Each row is a point on a tangle of strands that fork and nearly touch. The rows are in no order.
In the rows, 128 means zero.
Two points are linked if the straight distance between their rows is under 103. Some points are linked to none.
q_883: 121	151	148	135	114	144	144	92	72	112	151	154	134	69	115	84	126	147	110	81	136
q_872: 161	132	129	123	115	189	157	109	131	103	153	135	111	141	145	133	61	102	114	100	151
q_782: 157	138	97	97	116	162	135	117	133	117	157	173	123	140	124	170	66	98	112	125	117
q_375: 135	135	84	149	160	100	93	150	150	117	72	96	121	144	108	85	131	135	105	117	124
q_449: 92	123	96	151	166	118	155	123	106	137	85	44	137	145	149	73	149	115	111	104	142
q_500: 105	111	100	73	137	144	142	174	143	151	84	129	120	143	134	172	77	132	115	196	84
q_934: 104	147	135	168	158	104	127	127	152	129	144	162	158	156	144	95	192	144	152	181	174
q_664: 105	112	115	97	105	121	158	99	101	136	145	114	131	64	148	132	119	121	113	107	118
q_736: 75	133	161	113	162	90	86	154	112	148	101	126	145	126	131	157	166	150	153	191	100
q_29: 107	77	119	91	119	139	115	174	148	136	147	92	124	75	129	196	111	107	111	150	128
q_416: 146	174	77	135	124	114	122	103	78	133	117	183	131	167	108	108	102	134	122	103	120
q_304: 128	160	105	94	157	166	155	121	100	139	96	151	146	128	116	67	165	143	136	130	133
q_710: 87	147	126	83	137	120	142	105	107	181	66	130	123	164	177	130	159	149	170	181	116
q_954: 162	144	142	149	74	84	124	70	96	126	155	158	122	115	90	140	124	131	141	72	116
q_824: 125	141	124	157	135	148	142	84	130	106	165	112	133	132	160	88	164	108	148	145	165
q_755: 142	129	97	108	145	182	101	146	158	86	151	138	117	95	130	109	118	124	69	89	136
q_675: 104	149	89	139	134	90	127	116	87	166	109	181	129	167	126	122	130	149	144	154	123
q_836: 160	158	114	117	129	140	113	132	144	129	112	193	126	185	105	141	113	125	127	162	103
q_989: 97	124	146	153	148	70	114	129	107	161	98	93	152	125	104	108	171	160	182	114	168
q_380: 115	127	107	128	96	138	104	97	137	120	230	82	139	98	164	172	113	88	102	80	156
q_361: 158	127	177	141	83	148	90	116	148	81	187	116	125	54	109	135	86	122	98	70	136
q_158: 109	107	168	186	128	80	116	146	127	154	74	74	135	117	94	103	148	152	157	82	160
q_640: 116	124	91	132	165	166	121	136	170	113	143	57	128	162	170	106	125	84	99	133	131
q_930: 141	128	161	124	86	110	169	109	115	165	106	152	133	125	109	105	163	160	193	143	169
q_853: 172	132	160	154	88	97	128	102	105	133	117	174	117	138	81	142	105	132	169	123	113
q_619: 132	86	140	144	123	142	152	159	160	117	115	75	103	147	134	182	55	101	142	127	146
q_241: 134	133	173	150	132	97	117	126	139	150	143	171	153	132	105	116	206	157	163	172	155
q_299: 126	138	171	114	128	94	86	132	126	159	122	160	157	146	75	134	219	170	189	162	123
q_129: 106	138	141	155	157	108	101	153	134	122	162	183	138	200	117	166	115	141	127	197	103
q_224: 146	169	113	125	118	141	143	84	79	133	119	179	147	147	101	80	148	129	151	114	150
q_952: 109	109	106	87	130	173	109	173	156	133	156	104	136	126	131	179	110	88	97	176	130
q_609: 166	132	135	153	122	175	99	146	166	52	171	147	102	81	120	89	133	131	76	92	118
q_92: 160	110	123	154	85	114	145	113	124	114	221	175	115	106	117	149	152	122	129	138	140
q_266: 145	139	114	116	146	137	90	143	148	125	68	118	135	111	107	72	157	134	123	101	120
q_207: 182	141	90	105	85	136	120	93	148	132	199	143	120	122	155	164	109	105	98	64	131
q_968: 114	127	142	104	136	121	170	169	125	153	91	182	107	141	124	142	122	167	140	185	129
q_309: 83	131	142	145	148	56	132	120	109	189	117	117	151	142	149	125	175	172	174	163	165
q_791: 161	146	147	137	126	167	126	119	112	86	90	101	102	108	116	88	102	142	114	71	136
q_906: 61	128	136	157	167	121	111	155	126	115	156	143	170	176	124	158	122	129	120	188	129
q_332: 126	135	137	119	164	76	119	162	175	186	64	133	117	179	132	141	149	190	150	187	132
q_799: 160	111	122	138	104	130	136	132	139	104	189	199	118	94	116	107	147	149	99	137	149
q_758: 124	130	128	122	178	89	81	181	181	159	67	143	128	155	122	142	175	155	132	191	124
q_611: 146	139	108	106	135	156	116	102	137	115	82	60	116	142	162	122	87	103	105	76	105
q_134: 138	150	95	130	113	116	127	106	87	116	141	170	141	136	125	142	77	118	112	109	112
q_314: 128	102	146	87	91	161	162	100	126	137	139	79	112	67	155	150	94	116	110	74	132
q_126: 115	90	137	115	146	143	144	159	147	147	90	105	119	136	136	163	86	115	135	161	112
q_276: 109	136	89	164	164	122	136	153	135	120	72	70	114	153	135	75	122	127	88	91	143
q_443: 137	147	81	149	112	70	84	161	132	150	84	153	121	105	76	99	151	154	138	97	133
q_804: 75	119	145	161	194	104	140	147	125	136	120	106	153	178	138	125	125	146	133	179	140
q_960: 124	108	183	152	165	89	119	185	169	149	59	113	126	135	91	109	161	181	150	160	169
q_588: 105	97	110	110	116	103	126	182	149	155	120	131	117	67	140	154	139	135	124	145	112
q_888: 152	84	148	133	128	161	196	161	175	120	127	104	100	149	147	114	111	123	130	157	163
q_610: 191	154	92	90	92	170	123	81	163	111	190	129	119	91	176	120	120	121	69	66	151
q_279: 115	111	110	82	91	167	145	113	132	141	194	69	132	81	177	176	97	100	111	92	154
q_714: 146	132	156	123	137	154	110	134	122	117	65	76	115	114	96	71	144	139	138	75	144
q_470: 133	136	108	122	156	184	149	124	134	92	119	80	117	150	153	70	134	101	105	126	125
q_537: 125	131	116	90	96	132	118	72	89	133	174	112	143	69	152	144	120	108	92	71	94
q_776: 150	127	132	133	105	122	115	91	133	115	201	151	140	103	134	163	158	97	124	127	116
q_291: 131	111	166	132	84	121	157	81	100	130	143	132	140	66	128	142	123	107	157	124	120
q_17: 175	137	150	148	102	182	164	109	124	99	141	112	87	116	145	92	87	128	121	72	158
q_843: 139	151	77	91	131	135	132	148	132	148	88	174	109	178	138	164	84	141	120	172	80
q_542: 128	114	168	157	168	93	91	192	187	133	78	112	137	143	105	143	138	144	135	167	128
q_730: 148	108	122	105	139	200	176	159	160	107	150	137	121	137	147	104	116	116	106	159	142
q_698: 130	129	105	169	112	64	110	138	94	139	151	201	138	145	77	168	136	141	129	114	81
q_683: 82	110	122	181	173	125	146	139	133	108	124	78	131	198	146	132	97	119	130	156	159
q_745: 119	163	120	91	151	155	100	120	101	105	129	141	155	96	120	108	158	97	108	131	79
q_802: 195	147	121	126	72	111	102	69	126	120	183	161	118	105	125	126	120	121	101	57	115
q_463: 90	139	92	134	170	138	167	105	94	129	101	99	155	164	162	107	129	123	125	128	132
q_355: 84	105	151	107	101	106	136	128	72	152	152	145	137	129	122	210	118	115	142	171	91
q_32: 122	132	86	75	138	144	122	116	122	148	112	68	125	132	159	166	83	82	98	95	99
q_183: 106	101	171	150	155	141	181	189	135	115	84	98	118	143	113	85	130	149	120	135	155
q_854: 127	124	164	168	132	120	129	130	125	118	52	55	127	132	107	97	129	123	158	89	144
q_99: 142	158	139	83	145	197	132	102	132	88	125	122	137	130	138	92	148	101	116	134	99
q_903: 113	112	154	90	126	130	142	165	121	137	122	186	118	105	105	147	131	146	126	180	98
q_243: 151	113	181	150	119	161	159	101	107	92	173	143	134	134	128	134	121	103	159	155	143
q_642: 135	142	155	110	117	90	94	92	98	153	110	153	142	147	91	140	195	130	186	148	100
q_384: 120	117	117	86	105	125	116	108	117	136	142	75	137	109	136	204	88	86	123	111	90
q_50: 122	124	107	151	118	83	125	158	120	147	121	169	129	68	79	97	152	163	116	94	146
q_700: 87	122	157	102	118	117	133	132	94	134	158	186	120	133	117	179	151	135	146	186	80
q_580: 106	127	105	179	161	122	142	111	123	124	186	154	142	161	157	112	152	131	139	159	163
q_577: 141	90	154	160	118	110	114	133	174	104	130	81	118	88	146	139	148	103	162	130	150
q_482: 90	107	109	153	159	147	138	151	145	91	152	38	124	190	155	113	98	97	91	120	134
q_372: 137	133	128	152	103	126	86	109	130	89	213	111	125	79	129	160	103	121	97	62	119
q_161: 142	132	105	149	101	70	82	147	125	152	100	168	122	130	75	140	135	148	128	102	81
q_650: 93	135	103	101	164	127	171	121	114	176	74	121	119	177	169	103	141	142	139	164	138
q_996: 130	154	126	77	123	131	100	65	89	108	122	117	151	82	124	117	163	106	98	77	87
q_992: 129	124	188	116	118	166	154	105	106	105	134	135	137	92	128	126	129	119	167	156	135
q_16: 112	111	118	93	153	183	130	170	162	106	151	129	134	117	142	134	137	112	101	175	128
q_139: 132	118	171	162	136	151	166	134	117	85	148	163	127	152	124	133	76	121	144	160	146
q_160: 153	141	78	93	123	181	123	125	159	110	182	120	113	91	182	106	108	120	60	61	131
q_525: 111	134	151	147	103	97	151	86	105	172	118	136	150	128	143	129	180	149	204	151	155
q_870: 95	150	98	151	121	69	105	122	90	162	151	180	137	168	109	165	155	150	129	145	78
q_825: 155	121	110	122	110	117	112	109	150	129	115	141	100	98	123	130	133	119	122	92	112
q_529: 178	126	165	141	122	172	77	135	152	68	155	105	103	62	140	109	111	138	87	71	112
q_326: 125	125	94	136	131	147	134	161	136	114	91	54	100	143	150	98	71	127	83	61	123
q_131: 165	142	158	112	91	100	123	83	101	149	97	155	140	154	106	152	145	126	206	142	108
q_422: 140	131	129	151	162	120	122	136	148	145	88	101	146	173	111	71	187	136	149	139	165
q_175: 131	109	134	131	131	81	134	160	149	184	76	174	113	155	124	135	134	177	156	153	144
q_855: 124	149	121	136	148	134	128	122	133	119	125	164	138	215	137	140	100	116	149	189	124
q_238: 110	131	135	123	110	110	106	112	102	127	173	114	144	137	134	211	101	87	133	145	85
q_376: 134	124	126	152	109	120	146	128	109	117	142	175	128	59	110	72	140	154	112	103	151
q_445: 129	84	143	148	116	140	172	189	182	116	100	74	84	130	140	122	67	108	132	118	146

A fork is a point with three links, a tip a point with one. Leave the first point through the second and follow the links. Name the first fork or tip that comes.
q_700 / q_355 | q_276
q_952 / q_16 | q_664
q_610 / q_207 | q_824
q_906 / q_129 | q_588
q_326 / q_611 | q_960

A fork is a point with three links. Follow the links from the first point to the second and name the forks in between, in order.
q_158 / q_32 | q_714 q_276
q_32 / q_791 | q_276 q_714
q_930 / q_50 | q_714 q_416
q_470 / q_529 | q_664
q_903 / q_443 | q_276 q_714 q_416
q_463 / q_776 | q_276 q_714 q_416 q_376

Follow the links from the first point to the second, and from the first to the third. Name the last point that the two ways share.
q_755 / q_683 / q_243 | q_664
q_17 / q_710 / q_700 | q_276
q_710 / q_700 / q_134 | q_276
q_326 / q_930 / q_376 | q_714
q_989 / q_92 / q_968 | q_714
q_992 / q_683 / q_299 | q_664
